Points, in no order, along strands that fork and pass close to each other.
Two points are linked if the straight distance between their rows is under 3.67. Some points are linked to none.
mis: [-3.26 -0.84  1.55  0.09  5.03 -0.05 -2.37 -1.72 -0.70]
Kabi: [ 2.94  1.39 -3.97 -1.75 -4.44  3.12  3.38  7.79 -1.34]
Nupe: [ 1.34  3.65  2.31 -1.54  4.48 -0.22 -3.94 -3.52  0.32]
kod: [-0.97 -3.63  1.47 -1.29  4.17 -1.27  0.27 -1.06 -1.30]
kamus: [-3.11  0.61  1.71 -0.28  5.83  0.48 -3.82 -1.66 -0.69]
sed: [ 1.66 -0.17  2.56 -1.36  1.93 -2.70 -1.10 -2.03 -0.18]
femar: [-1.66  1.66  2.26 -0.85  6.68  0.91 -4.30 -2.06 -0.56]
sona: [-1.39 -4.60  0.72 -1.29  2.19 -1.22  1.30  0.58 -1.33]
tize: [-0.12 -1.05 -4.62 -0.67 -4.36  3.15  4.11  5.87 -0.45]
zovo: [ 2.07  1.86 -5.42  0.73 -5.98  3.96  4.12  6.10 -0.29]
vavud: [ 2.15 -0.43  1.04  0.56 -4.85 -1.52  1.06  3.07 -0.12]
Salom: [-1.94  2.37  2.12  2.28 -0.20 -1.04 -3.10 -2.34  1.04]
Pemog: [ 0.89  1.14 -4.22  1.72 -6.59  3.32  3.46  6.08 -0.41]
pezaf: [-3.31 -1.68 -1.19  2.27 -1.88 -0.58  1.34 -1.80  1.35]
dak: [-1.68 -3.36 -1.13  0.00 -1.89 -0.33  2.62  0.89  0.00]
dese: [ 0.95  2.75  1.45 -1.53  4.37 -0.63 -2.40 -4.40  0.77]
dezuf: [ 0.83  2.29  1.47 -0.60  2.02 -1.40 -1.91 -4.47  1.27]
Nugi: [ 0.94 -0.34  1.96  0.40 -1.64 -2.43 -0.09 -0.39  0.29]
pufib: [ 0.61 -4.94  1.33 -2.09  0.81 -0.78  1.38  4.39 -2.53]
Garu: [ 0.35  3.79  1.11  1.01  1.18 -0.86 -2.72 -4.56  1.72]
pupe: [ 0.90  0.06  0.85  1.46 -4.02 -1.63  0.45  0.47  0.62]
bev: [-3.10 -0.33 -0.44  2.00 -0.22 -0.86  0.17 -2.94  1.46]
Kigu: [ 2.75  0.09  0.25  0.45 -5.90 -0.42  1.12  5.07 -0.58]
debis: [ 1.35  0.65 -1.97  3.43 -7.14  0.98  2.42  3.18  0.27]
bogo: [ 0.50  2.13  0.45  2.03 -1.23 -1.43 -0.13 -4.10  2.16]
runi: [ 0.75  0.03  1.02 -2.13  8.83  0.96 -2.73 -3.80 -1.10]
Naben: [-1.01  3.89 -0.41 -0.22  3.88  1.56 -3.17 -5.31  1.87]
Nuru: [ 2.05 -0.39  2.78 -2.14  4.61 -1.91 -1.66 -2.32 -0.78]
giv: [ 2.28 -0.52 -0.22 -0.88 -4.82  0.28  1.62  6.30 -1.13]
ruzok: [-0.88  4.26  1.76  1.77  1.10 -0.49 -3.60 -3.90  1.52]
gufo: [-2.46 -2.75 -1.73  0.82 -1.62 -0.17  2.40 -0.43  0.85]
luru: [ 1.56 -0.89  2.42 -2.12  6.36 -1.45 -1.60 -2.60 -1.28]
nepo: [-2.03  1.74  0.08  0.32  3.31  0.36 -2.03 -4.61  1.64]
zagu: [ 0.05  2.17  0.09 -2.11  7.14  1.66 -3.22 -4.42 -0.02]
Gezod: [-0.17 -2.10 -3.12 -0.96 -3.88  1.86  3.59  5.51 -0.74]
bab: [ 0.02  3.71 -0.24 -1.79  5.74  2.54 -3.95 -4.94  0.94]
Fanun: [ 2.47  0.37 -2.41 -0.98 -5.20  1.79  2.80  7.08 -1.00]
didet: [ 0.91  0.36 -0.55  3.35 -6.44 -0.17  1.80  1.38  0.66]
Tegi: [ 1.07 -0.98  1.80 -1.91  7.98 -0.50 -1.82 -2.97 -1.53]
Nuv: [ 1.13  0.84  0.47  3.11 -5.08 -1.52  0.56 -0.30  1.00]
zalez: [ 1.42  0.95 -2.38  2.77 -7.28  1.96  2.42  4.62 -0.39]
veg: [ 1.90  0.26  2.32 -0.28 -0.51 -2.72 -0.77 -1.47  0.32]
pilo: [-2.12  0.14 -0.14  0.50  1.64 -0.74 -0.44 -4.08  1.26]
nafis: [-1.00 -3.74 -1.44 -0.88 -2.00  0.13  2.96  3.06 -0.76]
rem: [-2.16 -1.83  1.41 -0.73  4.77 -0.74 -1.14 -2.13 -0.52]
Met: [-0.51 -1.52 -1.32  0.99 -4.78  0.16  2.17  2.63  0.13]
kob: [-1.79 -3.88  0.03 -0.60  0.81 -0.83  1.61  0.48 -0.58]
suf: [-1.19 -3.17 -1.87 -1.09 -2.91  1.45  2.87  5.80 -1.17]

Follow the links from the first point to the second, and from the first to the third. Name the last point that the two ways share.
giv; zalez; sed -> pupe
Kigu; Pemog; sed -> pupe
Gezod; bev; sona -> dak
pezaf; kod; suf -> dak

Name the points in between on the shortest way along the links from the first point to the second, in order.
zovo; pupe -> Pemog, zalez, debis, didet, Nuv
dese; ruzok -> dezuf, Garu
pezaf; suf -> gufo, dak, nafis
femar; sona -> kamus, mis, rem, kod
